Each row is a point on a landscape with many peaks, with its height.
From any point a climber takes the steepest step (rise divided by distance) to one of its 5 nearest points. It stops when none of these is higher. Distance is the straight distance between rows; heights are no part of it.
(389): [-27  -4 -77 -19  -7 -26  26   2 -48 -75 -20 -76 -59 -34  90  10  21  53
  -1  10   7]  h=23.5
(2052): [-17  -7 -60 -18 -11 -26  25   6 -42 -62 -18 -65 -54 -39  80   9  29  37
  -1  12   2]  h=28.1
(1407): [-32 -16 -21  -4  -1  -3   8  29  24  11 -37  -8  67   4  73  31   3  18
   9 -19 -19]  h=32.3
(239): [ 32   9 -27 -13   5  -3 -10 -55   4 -55  71 -29 -67   9 -44  14   2 -24
 -30  13  56]  h=24.6
(283): [ 15  12   5  -3  -5 -19 -11  15 -20 -39  19 -29 -24 -18 -16 -11  -5 -11
 -16  -2  23]  h=23.9
(2126): [ 11  -8  31  14   9  31  -4 -16  13  47   6  46  19  13 -34 -16 -23   3
  22   0   4]  h=38.2
(313): [  44    8  -62   -2    7  -26   -8  -58  -15  -78   70  -67 -102  -26
  -37    3   26  -24  -20   -4   80]  h=20.7
(1610): [-15  -6 -53 -17 -11 -26  24   8 -40 -58 -15 -61 -52 -41  71  10  30  29
  -2  13   0]  h=28.9
(1503): [-19  17  43  14   0  17   4  14  29  65 -34  52  57  37 -19  -1 -23   9
  11  -6 -41]  h=31.0
(2045): [ -6  -8 -13 -11  -2 -15   8  13 -18 -27  -9 -20 -26 -53  41  10  21   4
  -2   5   2]  h=41.7
(1419): [ 29  -2  24  12   8  35 -26 -26 -28  13  32   9   4  51 -66  -9  18 -23
  -8  -4  23]  h=30.0
(948): [-12  -2  12   6  15   6   0   4  18  23  -7  32  21 -28   2   8 -17   4
   8   0 -17]  h=57.2
(525): [  9  -3  23  11  13   8  -7   6 -11  10  10  16  -3 -23 -16  -8 -15  -1
   8  -6  16]  h=44.1
(539): [ -9   2  22  10  13  15   0  -1  22  38  -7  43  28  -7 -14   0 -26   6
  12   0 -19]  h=58.1
(1172): [ 17   6  17   1   4   1 -17   8 -26 -19  23 -10 -10  -3 -30 -13  -6  -8
 -10  -9  29]  h=31.1
(688): [ 41 -21  41  23   1  45 -16 -33   0  70  22  42  18  65 -59 -17  17 -28
  23   0  13]  h=57.3
(1867): [  0  10  55   8 -14  32   2  -6  33  77 -29  63  57  59 -38 -23 -26   1
  15  -2 -35]  h=44.8
(1670): [ 34   6 -52 -12   2 -23  -7 -53   2 -71  66 -50 -85 -18 -31  -1   4 -22
 -22   6  62]  h=30.2
(167): [-36 -19 -53 -20  -6  -5  -2  -8   2 -29 -33 -27  20 -41  87  10  17  25
   5  -5 -14]  h=29.7
(918): [ 23  11   0 -11   4  15 -23 -36 -13 -38  53 -13 -26  36 -57   6   1 -24
 -34   7  33]  h=58.4
(1295): [-30   3  22  12  10   6  10  35  26  48 -38  29  63  23  24  31  -5  13
   4 -15 -37]  h=43.4
(2073): [  9  -5  26  12  15  14  -8   1  -8  20  12  22   2 -13 -22 -13 -16   1
  11  -7  16]  h=46.2
(782): [  9  -7  29  13  13  22  -7  -9   0  32  11  32   9  -4 -27 -12 -20   1
  18  -5  11]  h=49.1
(468): [-17  -1   6   4  14   4  -1   8  22  24 -14  29  29 -26  12  17 -11   2
   4   1 -26]  h=53.9
(1436): [ 17  18 -26 -12 -11 -27  -8  -2  -7 -65  34 -45 -41 -14 -21 -14 -10 -18
 -26   8  23]  h=22.3
(598): [ 29 -16  33  19   6  38 -18 -25 -13  47  22  31  12  42 -53 -18   1 -13
  19  -5  20]  h=45.2
(1181): [-24  16  39  15   3  12   4  22  27  61 -36  45  58  31  -9  10 -17  11
   8  -8 -42]  h=33.6
(280): [-17  -5  -1   0  11   0   0   8  18  16 -14  23  22 -35  20  19  -7   3
   3   1 -23]  h=50.3
(2054): [-10 -14 -17 -14   0 -11   5  11 -11 -21 -14 -12 -18 -55  49  11  22   7
  -2   5  -7]  h=66.3
(640): [-30 -16 -29  -9  -1  -3   2  16  22   0 -32 -11  57 -14  70  29   5  15
   6 -11 -25]  h=34.7
(74): [ 26  -9  32  16  10  30 -20 -17 -22  27  27  20   7  30 -51 -16  -1  -8
  11  -8  25]  h=38.9
(317): [-18 -12 -16 -11   7  -4   0   4   6  -7 -17   4   9 -49  44  18  11   5
   0   2 -17]  h=33.3
(889): [-47 -22  64   9  16  25  10  40  27  98 -71  75  71  46  38  12  15  22
  20 -35 -31]  h=24.5
(1269): [-26   1 -84 -12  -4 -31  30   4 -51 -82 -14 -86 -64 -33  87  12  18  57
   0  14   7]  h=16.1
(1554): [ 19  -8  31  14  12  24 -13 -10 -16  26  21  22   5  13 -39 -16 -10  -2
  13  -7  25]  h=44.6
(1510): [ 20  -1  26   9  11  18 -21  -4 -25   5  27   4   1  15 -41 -17  -6  -6
   0 -10  29]  h=47.6
(1727): [ 18  18 -12 -12  -5 -16 -15  -5 -10 -56  36 -36 -30   0 -32 -10 -11 -17
 -30   3  29]  h=39.7
(548): [-24  16  49  14   0  15   5  24  27  69 -40  51  62  39 -12   5 -15  11
   9 -10 -42]  h=33.0
(1372): [ 22   2  22   5   7  21 -25 -13 -27  -6  31  -1   1  30 -51 -10   1 -14
 -11  -7  30]  h=68.3
(1435): [ -1  17 -50  -5 -20 -47  15  13 -31 -71  11 -71 -54 -36  25   1  16   0
  -9  20  -2]  h=28.7
(200): [-12  -9  -3  -3  10  -2  -1   7  10   4 -12  16   9 -46  25  15   2   2
   2   2 -15]  h=39.4
(1791): [  5  14 -29  -7 -18 -40  11  20 -26 -59   9 -57 -46 -35  18  -3  13  -3
 -12  13   4]  h=28.8
(1061): [-32   8  57  17   4  16   9  38  22  80 -54  52  66  45   7  14  -1  15
  13 -21 -39]  h=33.1
(1040): [ 27 -13  53  -1 -17  49  -3 -26  38  87 -14  74  46  77 -50 -31 -17 -13
  18   7 -18]  h=58.6
(1567): [ -8  21 -82  -4 -18 -54  15  -6 -27 -90  23 -82 -68 -43  20  -2  13   2
  -7  29  -9]  h=24.0
(1851): [-10   8  30  11   8  18   4   0  29  49 -15  49  38  11 -21  -4 -29   6
  12   1 -28]  h=70.7
(1944): [  2  -4  -3  -7  -3 -20   5  21 -22 -28  -1 -20 -28 -48  25   2  14  -2
  -7   4   8]  h=32.4
(1051): [-38 -23  10   0   9   8  20  50  23  38 -54  17  74  27  66  34   0  19
  10 -28 -17]  h=33.2
(356): [-32 -19 -53 -24  -6  -8   3 -10 -12 -37 -31 -30  -3 -46  85   9  23  29
   0  -2 -10]  h=18.9
(1975): [ 18 -13  33  14   6  35  -7 -21   7  54   9  47  18  29 -41 -22 -19  -3
  25  -2   7]  h=40.8
(721): [ 32 -19  52   2 -13  50  -3 -30  37  87  -5  71  38  77 -51 -26 -11 -18
  22   7 -12]  h=64.9
(171): [  3  -5  26  12  13  17  -4  -6   8  35   3  37  12  -8 -22  -9 -24   3
  14  -2   0]  h=52.7
(896): [-23 -15 -26 -13   3  -2  -2   3  14  -4 -22   0  28 -41  57  23  10  10
   1  -3 -24]  h=36.9
(176): [ -9  -6   6   4  14   2  -1   8  10  11  -7  22   7 -42  12   9  -9   2
   5   0 -11]  h=50.2
(210): [ 30   8 -50 -14   1 -23  -9 -48   5 -73  61 -46 -76 -16 -31  -5  -1 -21
 -24   9  52]  h=31.4
(863): [-22  14  71  16  -8  22   6  25  23  88 -54  61  69  57 -16 -10  -8   9
  17 -18 -41]  h=35.7
(152): [  6   0  41   8  -4  36   1 -18  30  69 -13  62  40  46 -41 -22 -31   1
  19   3 -21]  h=63.7
(1651): [-30 -18 -55 -25  -6  -9   7  -9 -23 -45 -31 -38 -20 -46  87   6  26  34
   2   1  -5]  h=18.6
(904): [ 43   8 -51  -3   8 -21  -9 -61  -6 -68  74 -59 -94 -18 -37   9  24 -25
 -21   1  74]  h=23.7
(1744): [-27  11  33  15   8   9   9  32  25  56 -39  38  62  27   8  22 -11  12
   6 -10 -41]  h=39.0
(303): [-40 -13  47  10  15  16  16  49  22  74 -60  51  67  43  38  25   8  21
  12 -29 -29]  h=20.0
(1352): [-16  11 -81  -8 -11 -44  25   6 -47 -79   2 -90 -64 -33  64  15  25  36
   0  21  -4]  h=20.4
(2132): [ 45 -25  45  22  -2  47 -14 -35  12  84  17  51  19  75 -61 -17  20 -36
  24   5   7]  h=57.0
(434): [-25  10  20  11  11   6   5  24  29  45 -29  34  54  12   8  23 -14  10
   4  -8 -40]  h=43.5
(97): [ 40   5 -55  -8   5 -23  -9 -56  -3 -73  69 -56 -93 -19 -32   2  12 -21
 -19   3  71]  h=27.6
(2056): [ 32 -11  35  22   8  40 -22 -30 -19  46  26  25  13  53 -61 -14  17 -22
  14  -4  20]  h=43.7
(175): [-30  -9 -69 -22  -6 -17  23  -2 -41 -66 -26 -65 -51 -40  92   5  24  50
   0   7   7]  h=25.5
(1712): [  6  -4  32  12   8  28  -1 -15  17  52   0  51  24  19 -34 -16 -29   4
  22   1  -7]  h=45.5
(500): [  4   3 -20  -8 -13 -32  12  22 -29 -44  -1 -45 -39 -43  33   2  20   0
  -7   9   3]  h=29.1
(520): [  0  21 -68  -5 -17 -52  11  -3 -19 -84  25 -72 -64 -40   9  -7   8  -6
 -13  25  -1]  h=21.7
(795): [ 38 -16  37  24   6  41 -23 -32 -14  56  26  29  14  64 -65 -15  22 -30
  15  -1  16]  h=52.0
(521): [-15  17  69  13 -13  25   4  16  28  86 -48  60  68  59 -24 -16 -16   5
  15 -12 -39]  h=36.8
(1694): [-35  -6  45  12  12  13  14  47  22  69 -56  45  67  41  31  26   4  19
  11 -25 -32]  h=27.1
(597): [-21  11  24  13   9   9   4  15  29  47 -26  41  50  11  -5  13 -21   9
   6  -4 -39]  h=35.6
(341): [-29 -18 -41 -19  -1  -5  -2  -3   5 -16 -29 -15  21 -41  73  18  17  15
   2  -3 -18]  h=34.5
(20): [  3  16 -44  -7 -19 -47  11  16 -26 -68  13 -65 -52 -35  19  -2  13  -4
 -13  17  -1]  h=28.6
(1820): [ -1  10 -38  -8 -20 -40  15  19 -32 -60   2 -63 -50 -38  34   3  22   5
  -8  15   1]  h=29.2
(516): [ 18  -2  26   9   9  12 -17   2 -22   1  22   4  -2   1 -33 -14  -8  -4
   3 -10  28]  h=41.3
(1114): [ 20  11   9  -5   0   1 -19  -1 -22 -34  33 -19 -16   9 -39 -12  -9 -13
 -21  -4  29]  h=36.0
(1028): [-26  -6 -10  -1   7  -2   1  19  26  17 -28   7  54 -10  45  33   0   9
   1  -8 -32]  h=43.9
(269): [ 14  18 -20 -10 -11 -30  -7   6 -13 -60  29 -44 -38 -17 -17 -12  -7 -15
 -24   6  19]  h=24.2
(717): [ 31 -18  36  19   6  41 -13 -27  -3  57  19  40  17  45 -49 -19  -2 -12
  26  -2  15]  h=50.7
(1074): [ 49 -27  52  14  -9  50  -9 -34  28  93   8  65  26  82 -54 -18  10 -34
  24   9  -1]  h=55.8
(2102): [-36   0  75  15   2  23  11  38  20  99 -64  67  68  51  12   5   7  16
  20 -27 -36]  h=30.6
(479): [-17 -17 -28 -16  -3  -7   3   2  -7 -22 -19 -14  -9 -52  61  14  23  10
  -2   2  -9]  h=34.0
(226): [ 17  10  10   0   1  -5 -15   9 -22 -32  25 -19 -15  -5 -28 -12  -8 -10
 -16  -7  28]  h=28.0
(402): [  2  18 -79  -6 -12 -50   9 -23 -10 -93  36 -70 -79 -48  -5 -17   2 -14
 -10  24  13]  h=11.8
(91): [ -2  21 -64  -4 -20 -52  13   5 -27 -81  19 -75 -61 -37  20  -3  14  -1
 -10  23  -5]  h=26.7
(1631): [ 16  17 -53 -14  -7 -36  -2 -28   3 -81  43 -52 -66 -26 -21 -15  -8 -20
 -23  14  30]  h=20.1
(1005): [ 36 -22  40  17   0  45 -10 -31  14  77  14  53  22  64 -53 -22   1 -17
  27   4   7]  h=60.8
(250): [-26 -10 -22  -4   5  -2   1  17  23   9 -27   1  53 -16  55  33   4  11
   4 -10 -30]  h=39.9
(1212): [ 14   3  19   4   5  -6  -9  16 -21 -15  14  -9 -13 -21 -15 -11  -6  -6
  -5  -7  23]  h=38.1
(2032): [ 34 -20  38  17   1  45  -9 -30   8  68  14  47  20  55 -50 -22  -3 -12
  26   2  12]  h=57.6
(1380): [-31  -3  17   7  10   3  11  40  25  45 -41  24  67  23  34  34  -2  14
   6 -17 -33]  h=42.0
(2087): [-15  11  30  11   6  18   3   5  29  50 -21  50  45  17 -19   0 -27   7
  10   0 -35]  h=38.3
(1962): [-28  -6  -3   3   7   0   7  30  26  25 -34  10  63   4  45  35   0  13
   4 -13 -32]  h=43.8
(935): [-35 -20  -2   0   7   4  16  44  22  26 -46   5  72  20  70  33   0  19
  11 -24 -18]  h=38.4
(1831): [-12   8 -68  -9 -15 -42  24  10 -45 -73  -2 -80 -61 -33  59  10  26  28
  -2  21  -5]  h=27.5
(440): [  3  -4  16   4  10  -1  -4  13 -11   3   4  11  -6 -38  -1  -4  -8  -2
   5  -6   9]  h=46.1
(1199): [  6  19 -68  -9 -13 -47   7 -21  -7 -89  35 -64 -73 -41  -9 -18  -3 -17
 -15  22  15]  h=7.3
(1519): [ 38 -23  45  10  -8  49  -5 -35  28  85   4  64  30  71 -50 -24  -5 -21
  26   6  -2]  h=65.4
(557): [ -1   2 -29  -9 -14 -33  17  20 -33 -52  -5 -51 -46 -42  43   4  24   7
  -6  11   2]  h=29.9
(448): [  7  18 -59 -10 -14 -45   3 -17  -6 -84  35 -61 -65 -34  -9 -17  -4 -18
 -18  18  15]  h=11.5
(21): [ 22 -12  33  17   9  34 -11 -20  -2  48  17  38  15  30 -44 -20 -13  -4
  23  -5  17]  h=41.5
(590): [  0   3  32  11   6  28   1 -10  25  54  -9  54  34  23 -30 -14 -31   5
  17   2 -21]  h=41.1
(1036): [-16   5  17   8  14   7   1   6  25  35 -15  39  35 -10  -3  10 -20   5
   8   1 -29]  h=51.0
(1930): [ 23  14 -22 -17  -1 -10 -14 -28  -1 -60  52 -31 -44   8 -39  -3 -11 -20
 -34   7  39]  h=41.9
(336): [ 33   8 -40 -13   4 -14 -11 -54   4 -64  70 -40 -74  -5 -38   7   4 -22
 -27   9  58]  h=30.3
(854): [ 32 -15  59  -1 -20  51  -6 -27  41  93 -17  76  50  85 -50 -29 -12 -20
  16   6 -20]  h=51.1
(737): [  9  23 -47 -10 -16 -46   2  -3  -8 -77  28 -59 -54 -30  -8 -13  -3 -16
 -21  16  12]  h=14.0
(846): [ 10   6  -5  -5  -8 -27   2  24 -24 -41   9 -34 -32 -35   8  -5   6  -5
 -11   3  12]  h=26.3
(1790): [ 14  12   1  -2  -6 -23  -5  20 -21 -40  17 -32 -27 -25  -9  -9  -1 -10
 -15  -1  20]  h=21.8
(874): [ 19  -4  29  13  11  19 -17  -4 -20  14  22  14   3  11 -40 -17  -7  -4
   8 -10  27]  h=42.7
(1276): [-24  -1   1   5  11   1   2  20  28  26 -25  19  52  -8  27  31  -6   9
   3  -6 -36]  h=48.4
(647): [  2  -5   7  -2   4  -9   2  16 -12 -11  -1  -4 -17 -48  17   2   5  -2
   0   0   7]  h=35.1
(2141): [ 22  10   8  -6   4  14 -26 -23 -20 -30  45 -13 -13  34 -54  -3  -1 -20
 -28  -1  29]  h=58.2
(1559): [ 16  16  -9  -6  -8 -22 -12   8 -15 -53  26 -37 -29 -12 -21 -12  -7 -13
 -24   1  23]  h=29.4
(1230): [ 36 -18  37  22   5  43 -18 -30  -6  60  23  36  16  57 -58 -17  11 -22
  21  -1  16]  h=54.1
(130): [ 24  -4  26  10   8  25 -23 -14 -27   8  29   7   3  31 -53 -14   2 -11
   1  -9  29]  h=48.8
(507): [ -6   7  36  10   2  26   1  -7  29  58 -16  55  42  30 -32 -12 -32   5
  15   0 -27]  h=38.7
(777): [ 20  15 -15 -13  -2 -12 -17 -16  -6 -58  44 -33 -34   7 -37  -8 -12 -18
 -32   4  32]  h=45.6
(886): [ 10  21 -25  -9 -17 -37  -1  12 -16 -62  21 -50 -40 -25  -7 -11  -1 -14
 -21  10  14]  h=21.6
(1925): [-32 -12   8   4   8   4  13  43  24  35 -41  13  69  20  51  36   0  16
   5 -20 -28]  h=39.8
(186): [-52 -32  54   2  23  27   9  42  27  93 -72  76  73  47  49  13  14  25
  19 -37 -28]  h=23.0
(1386): [ 20  14  -2  -8  -2  -7 -19  -7 -14 -46  38 -26 -23   8 -37  -8  -8 -16
 -27  -1  30]  h=42.1
(988): [ 17   2  23   7   6   3 -13   9 -21  -6  19  -2  -8 -10 -26 -13  -8  -3
  -2  -8  26]  h=37.6
(841): [-20 -16 -47 -25  -8 -14  14   0 -29 -48 -24 -40 -33 -48  78   9  28  27
  -2   6  -1]  h=25.7
(1133): [-29  11  44  16   5  13  10  35  25  65 -46  45  65  38   5  18  -7  13
   8 -15 -41]  h=35.9
(994): [ -9  16  67   9 -16  30   3   8  29  86 -42  64  66  64 -31 -23 -20   2
  13 -10 -38]  h=38.6
(583): [  4   2 -11  -5 -12 -28   9  24 -26 -41   1 -37 -37 -43  27  -1  17  -3
  -8   8   7]  h=29.6
(1621): [ 18  18 -39 -16  -8 -30  -7 -17   0 -72  42 -46 -52 -16 -26 -11 -11 -20
 -28  10  30]  h=19.0
(2058): [ 21  14 -10 -14  -1  -6 -18 -20  -7 -54  45 -29 -30  12 -41  -7 -10 -18
 -33   5  33]  h=51.2
(67): [ 21 -11  43   6  -8  44  -2 -26  29  78  -7  64  35  60 -45 -26 -20  -7
  23   6 -13]  h=72.4
(1556): [ 13  -1  60   1 -19  44  -3 -16  38  86 -28  72  58  74 -44 -30 -22  -8
  15   1 -30]  h=44.9
(561): [-56 -40  44  -4  27  29  10  43  30  85 -77  74  77  45  59  13  10  26
  20 -40 -26]  h=22.5
(966): [ 23  13  -4 -13   2   5 -21 -28 -11 -46  49 -21 -27  26 -48   1  -5 -19
 -34   6  35]  h=59.6
(882): [-29   9  74  18  -2  22  10  32  21  94 -59  64  68  54  -2  -1   1  13
  18 -22 -39]  h=33.8
(1064): [ -6  20 -70  -5 -20 -51  16   5 -32 -81  15 -80 -63 -37  28   1  17   7
  -9  27  -8]  h=26.8
(946): [ -2  -7 -16 -11  -6 -21  12  17 -23 -31  -9 -27 -32 -49  44   8  23   5
  -5   7   3]  h=35.8
(115): [  2  -6   1  -4   1 -16   5  18 -17 -19  -2 -13 -23 -48  23   4  11  -2
  -4   2   5]  h=33.9
(100): [ 11   1  15   3   5  -6  -5  17 -19 -12   9  -5 -14 -32  -4  -7  -5  -3
  -2  -5  17]  h=41.0
(1124): [-41 -24  35   2  19  15  20  52  20  60 -60  40  70  38  55  29   5  22
  11 -34 -21]  h=3.1
(1609): [ 39   5 -46  -8   7 -18 -11 -57   0 -66  74 -50 -85 -13 -36   9  14 -22
 -22   6  68]  h=27.4
(1255): [-24 -18 -39 -19  -1  -7   2  -4  -6 -25 -26 -18   0 -50  71  14  24  15
   0   2 -13]  h=24.9
(883): [ 13  21 -52 -13 -14 -41   0 -16  -2 -80  37 -56 -61 -30 -14 -14  -8 -19
 -21  16  21]  h=16.6
(519): [ -5  -4 -29 -13 -11 -25  16  17 -29 -44 -11 -44 -41 -46  52   8  27  12
  -3  10   2]  h=30.9
(637): [ 14  -8  30  15  12  27  -6 -12   1  38  12  38  12  10 -34 -17 -21   1
  21  -4  11]  h=45.7
(1541): [ 16  12 -63 -12  -8 -38   0 -34  -1 -86  46 -58 -76 -34 -19 -17  -5 -20
 -19  16  33]  h=20.6
(653): [ -5  -9   7   0  11  -3   0  10   0   0  -5  13  -3 -47  16   7  -2   2
   3   0  -4]  h=39.2
(2125): [ 17  14  -1  -5  -5 -17 -14   5 -17 -48  30 -32 -25  -5 -27 -11  -9 -15
 -24  -1  25]  h=32.2
(301): [  5   8  54   5 -15  37   0 -11  34  79 -28  68  56  64 -40 -26 -28  -3
  15  -1 -32]  h=50.5
(101): [-20   4   9   8  13   6   1  12  28  32 -19  32  41 -10   7  19 -17   8
   4  -2 -33]  h=50.8
(447): [  7  10 -18  -5 -14 -33   6  22 -24 -52   9 -46 -40 -36  12  -5  10  -5
 -13   9   7]  h=27.7
(335): [ -2  -6  13   3  12   3  -3   9  -1   9   1  20  -1 -40   3   1 -10   0
   5  -3   3]  h=52.6
(2096): [ -3  24 -75  -5 -18 -54  13  -4 -23 -87  23 -77 -68 -40  13  -5   9  -1
  -9  28  -4]  h=23.1
(1579): [-32   5  40  15   9   9  12  40  23  64 -46  40  65  35  16  22  -4  15
   7 -18 -36]  h=35.3
(294): [-23 -11 -20  -6   7  -2   0   9  20   5 -23   6  38 -32  48  26   4   7
   2  -3 -30]  h=39.1
(371): [-31 -12  -1   1   6   0  12  39  25  27 -41   6  69  15  59  37   1  16
   5 -19 -25]  h=40.5
(2059): [-17  17  52  14  -5  20   4  15  27  72 -38  55  59  47 -20  -5 -21   9
  12  -9 -40]  h=34.2
(1052): [-29 -16 -38 -15   0  -5  -3   3  11 -10 -29 -11  37 -33  70  21  12  15
   2  -5 -23]  h=36.1
(1587): [  8  -2  10   1   2 -11  -1  20 -18 -17   6 -11 -19 -39   3  -3   3  -4
  -3  -3  17]  h=38.8
(1063): [  1  21 -70  -8 -18 -53   8 -12 -13 -88  31 -69 -69 -41  -1 -13   3 -10
 -13  25   5]  h=13.5
(120): [-14 -14 -36 -20  -8 -18  14   7 -25 -39 -20 -35 -31 -50  67  10  30  19
  -2   6  -3]  h=26.1
(14): [ -4   0  26  12  11  20   0  -7  21  45  -4  50  26   5 -23  -7 -30   6
  17   1 -13]  h=82.0
(1710): [ 29  10 -19 -14   5   3 -13 -52   2 -52  68 -25 -56  17 -47  15   2 -24
 -34  13  48]  h=19.8
(39): [ 22  12   1 -10   1   5 -22 -20 -15 -41  45 -19 -20  24 -48  -3  -6 -18
 -31   1  31]  h=63.1
(1023): [-32 -17 -61 -24  -8 -11  14  -8 -30 -56 -33 -50 -32 -44  91   3  25  42
  -1   1   2]  h=20.8
(1738): [-50 -29  50   4  21  24  14  45  24  82 -71  66  70  45  49  19  13  25
  16 -37 -26]  h=22.4
(28): [ -6  -1  21   9  14  13  -1  -1  16  32  -3  38  18 -16 -14  -2 -24   4
  11   1 -10]  h=55.9
(1285): [ -5  11  49   8  -6  31   3  -5  33  70 -27  61  53  50 -34 -18 -30   4
  15  -2 -34]  h=50.9
(1756): [ -3  -5  15   7  16   8  -3   3   8  19   0  30   9 -32  -4   4 -15   3
  10  -1  -5]  h=63.6
(312): [  7  21 -37  -6 -17 -44   5   9 -16 -70  21 -57 -49 -30   0 -10   2 -11
 -19  14   9]  h=18.7
(1211): [ 28  11 -38 -16   1 -17 -10 -44   6 -68  62 -38 -64  -4 -33   1  -6 -22
 -29  11  50]  h=33.4
(359): [ 30 -18  46   5  -9  48  -3 -30  30  83  -3  66  35  70 -49 -26 -15 -14
  24   7  -7]  h=68.8
(169): [ -4  -9   1  -4   6  -7   2  10  -5  -9  -6   4 -10 -51  24   7   8   1
   1   1   0]  h=29.0
(2029): [ 29  -8  30  17   7  34 -20 -21 -22  31  28  18  10  42 -56 -16   8 -14
  10  -7  25]  h=33.7
(1057): [ -5  22 -81  -5 -16 -53  13 -14 -20 -93  28 -76 -75 -47   8  -9   7  -6
 -10  28   1]  h=19.2
(843): [-21   3   6   6  13   5   1  14  26  29 -20  29  40 -11  13  22 -12   7
   3  -3 -32]  h=51.3
(1215): [-12 -14 -14 -12   4  -9   2   6  -4 -13 -14  -2  -4 -53  45  14  16   5
   1   2  -9]  h=36.3
(1850): [ 47 -28  60   6 -16  50  -9 -33  43 102  -1  77  36  90 -55 -19   5 -37
  17  12  -9]  h=42.4
(398): [-17 -17 -36 -23  -3 -11   8   0 -16 -33 -23 -24 -19 -51  70  12  27  17
  -2   4  -8]  h=17.2
(25): [ 17  -6  49   2 -12  43  -1 -22  34  80 -18  67  47  68 -46 -28 -23  -7
  18   3 -22]  h=65.2
(950): [ 16  11 -72  -9  -6 -41   4 -37  -4 -89  46 -61 -87 -41 -17 -19  -2 -20
 -15  16  38]  h=20.5
(939): [-12  -9 -40 -18 -11 -23  19   9 -34 -49 -15 -47 -42 -45  64   9  31  19
  -3  10   1]  h=29.3
(32): [  9  -2  38  10   0  35   0 -20  26  62  -5  58  33  40 -40 -21 -29   1
  21   2 -14]  h=57.4
(213): [ -9  16 -70  -6 -18 -48  22   8 -39 -77   9 -84 -62 -37  45   7  22  18
  -5  24  -7]  h=25.2
(984): [ -7   3 -48 -12 -16 -37  22  15 -38 -60  -6 -63 -54 -39  54   8  30  18
  -4  16  -1]  h=29.5
(1693): [ 20 -14  37  13   2  40  -4 -26  15  64   4  54  24  43 -44 -23 -20  -4
  26   2   3]  h=49.6
(1540): [-27  13  50  17   3  14   8  34  24  71 -45  47  64  40  -3  10  -9  11
  10 -14 -42]  h=34.6
(2145): [ -6  -2 -40 -13 -15 -33  19  16 -37 -54  -9 -56 -49 -41  54   8  29  15
  -4  13   1]  h=29.8
(1170): [ 22   6  14   0   5  17 -27 -19 -25 -19  40  -7  -7  35 -55  -7   3 -17
 -22  -5  30]  h=53.1
(1093): [ 23  10 -65 -12  -3 -36  -1 -43   0 -83  54 -55 -86 -34 -22 -15  -1 -22
 -17  11  48]  h=23.3
(1030): [ 32   5 -65  -9   2 -30  -2 -50  -5 -83  60 -62 -95 -31 -27 -10   7 -21
 -18   7  64]  h=26.5
(903): [ 21   6  15   1   5  10 -24  -6 -25 -22  34 -11  -7  21 -47 -10  -5 -12
 -17  -6  30]  h=47.1
(119): [ 23   5  19   3   5  30 -28 -29 -27  -7  38   1  -3  50 -65  -1  13 -25
 -21   1  25]  h=44.0
(1690): [  0  22 -57  -6 -20 -50  10   3 -19 -78  21 -69 -57 -37  10  -7   8  -7
 -15  23   1]  h=24.4
(2027): [-34  -1  34  12  13   9  15  44  23  59 -50  35  66  35  28  28   1  16
   7 -21 -36]  h=36.2
(505): [-24  15  57  17  -3  19   8  28  23  78 -48  53  65  48 -11   3 -10  10
  11 -15 -43]  h=34.4
(42): [ -5  -4  19   8  14   9  -2   1  11  24  -2  34  14 -25  -8   0 -19   3
  11  -1  -7]  h=59.5
(342): [ -8 -12  -6  -7   6  -7   2  10  -4  -8 -11   2  -8 -55  33  11  10   2
   0   3  -6]  h=30.1
(639): [-16  -9  -5  -4  11   0  -1   6  16   7 -14  15  20 -41  28  20   0   4
   2   0 -21]  h=45.1
(1780): [ 19   7  18   1   5   4 -22   1 -25 -20  30 -13  -9  10 -37 -12  -6 -10
 -14  -7  29]  h=38.0
(1001): [ 11  14 -11  -7 -13 -31   0  19 -20 -52  16 -44 -35 -26  -1  -8   3  -9
 -17   5  12]  h=25.1
(750): [-37  -5  62  14  12  19  13  43  20  86 -62  59  66  47  24  14   9  20
  16 -27 -33]  h=28.4
(1389): [-29  -1   9   8   9   3   7  30  27  36 -34  20  62  11  31  34  -5  12
   2 -11 -35]  h=45.0
(1300): [-27   6  11   9  11   5   5  25  28  37 -30  26  57   6  20  30  -8   9
   3  -8 -39]  h=47.4

For each start below, name the point where the climber stops.
(750): (1756)
(1540): (1756)
(882): (67)
(1181): (1756)
(21): (67)
(737): (2054)
(356): (1756)
(886): (2054)
